Points, in no order, along strands that fork, close into loops and pass close to each other.
In the rows, zero is written as 128.
Points whose rows are less than 69.6 apart are linked; no others are. Some points are linked to none.
vugu: [137 174 179  86 119 147 157 125  72 140 137  51]
semuf: [150 110 110 116 143 173 145 137 106 149 114 119]
dedug: [127 149 120 114 171 138  67 140 126  90 106 161]
Dorop: [142 139 125 136  68 131 179  88  83 166 145  76]
Lorap: [145  87 159 171 102  85 163 137 105 111 108  97]
Gofig: [143 104 135 129 165 136 116 150 110  97 102 138]
zemol: [147 145 177  91 128 165 172 123  89 146 130  55]
bonaz: [140 112 141 146 170 131 136 168 134  78 126 157]
Balo: [145 155 152 121 110 147 118  94  71 166 110  79]
vev: [149 125 124 121 125 161 115 101  86 159 103 103]
fel: [108 167  71  78 139 131  76 106 144 143 133 157]
pon: [136 171 115  98 147 135  85 161 140  82 124 174]
Futu: [111 147 142 184  62  93 135 132  94 132 100  88]
netos: [135 121 108 121 129 134  90  89 105 157 109 113]
kogon: [133 183 176 117 102 132 128 123  66 149 115  63]
Zomik: [129 114 137 128 158 158 172 219 142 165 152 131]
fab: [148  85 146 152 114 135 192 125 117 151 130  97]
gekil: [141  87 150 161 125  89 127 125 108  98 110 116]
dubu: [110 116 140 149 134  75  88  86 144  91 130 141]
pov: [116 132 130 171  71  68 109 107 113 148 103  98]
kiv: [144 110 113 121 149 171 169 174 121 154 131 130]
dupen: [126  99 132 155 130  80  96  94 124  95 115 131]
fodoz: [124 135 124 123 175 124  56 111 124 118 103 145]
fis: [113  95 166 129 163 165 166 225 157 168 146 108]
mefur: [ 93 117 124 141 120  95 119  76 165  82 153 160]
tadu: [148 112 171 110 134 164 172 136  99 144 114  77]
Pef: [142  94  86 144 125 134 156 104 133 140 143 134]
vepu: [122  70 153 169 152 139 190 172 139 155 155 123]
feka: [126 150  62  86 140 148  84 116 130 150 121 150]
gar: [130 132 137 147 150 130 125 150 155  61 138 172]
Zesop: [136 140 148 140 162 104  48 103 114 145  83 122]
nuza: [156 166  65  78 131 151 108 154 123 145 130 158]
lere: [121 148  97 128 101 121 152 127 188 108 175 177]
zosi: [129 117  77 129 134 133 135 109 145 125 149 154]
kala: [111 124 126 159  92  50  89  88 126 148 108 114]
duz: [ 73 147 120 108 112 110 114  91 176  91 147 176]
zira: [148 137  88 135 126 139 170 179 151 168 182 165]
pomul: [ 98 135  91 105 145 108  76  77 144 150 133 147]
Dap: [119 118  89 118 136 119  84  79 128 158 122 125]
rik: [121 175 144 105 132 132  86 148 160  64 120 179]
kila: [128  98 174 110 167 188 176 202 154 160 127  90]
kedag: [114 140 145 137 143 123  99 129 157  55 130 176]
ladez: [ 69 173 119  87 106 120 101  97 174 108 143 177]
rorag: [139 105 170 108 151 180 174 160 118 146 110  82]
bamug: [148  80 124 150 120 129 170 116 117 142 131 114]
Dalat: [117 168 128 121  70 115 153 132 206 117 178 183]
Sef: [131 108 147 179  72  81 155 137  97 115 106  93]
rom: [124 129  85 132 123 125 147 122 166 111 161 169]

A tip is a point with one link. Name the tips that can be reached along the links from each point below, in the order of the rows.
Dap | nuza
Lorap | kala, ladez
rom | fab, Dalat
rik | Gofig, Zesop

A fork is a point with three links, a tip a point with one. Leave the first point through the second and follow the links. Name the first fork or tip that comes.
netos, Dap | nuza
feka, fel | vev
Lorap, gekil | ladez
lere, rom | fab
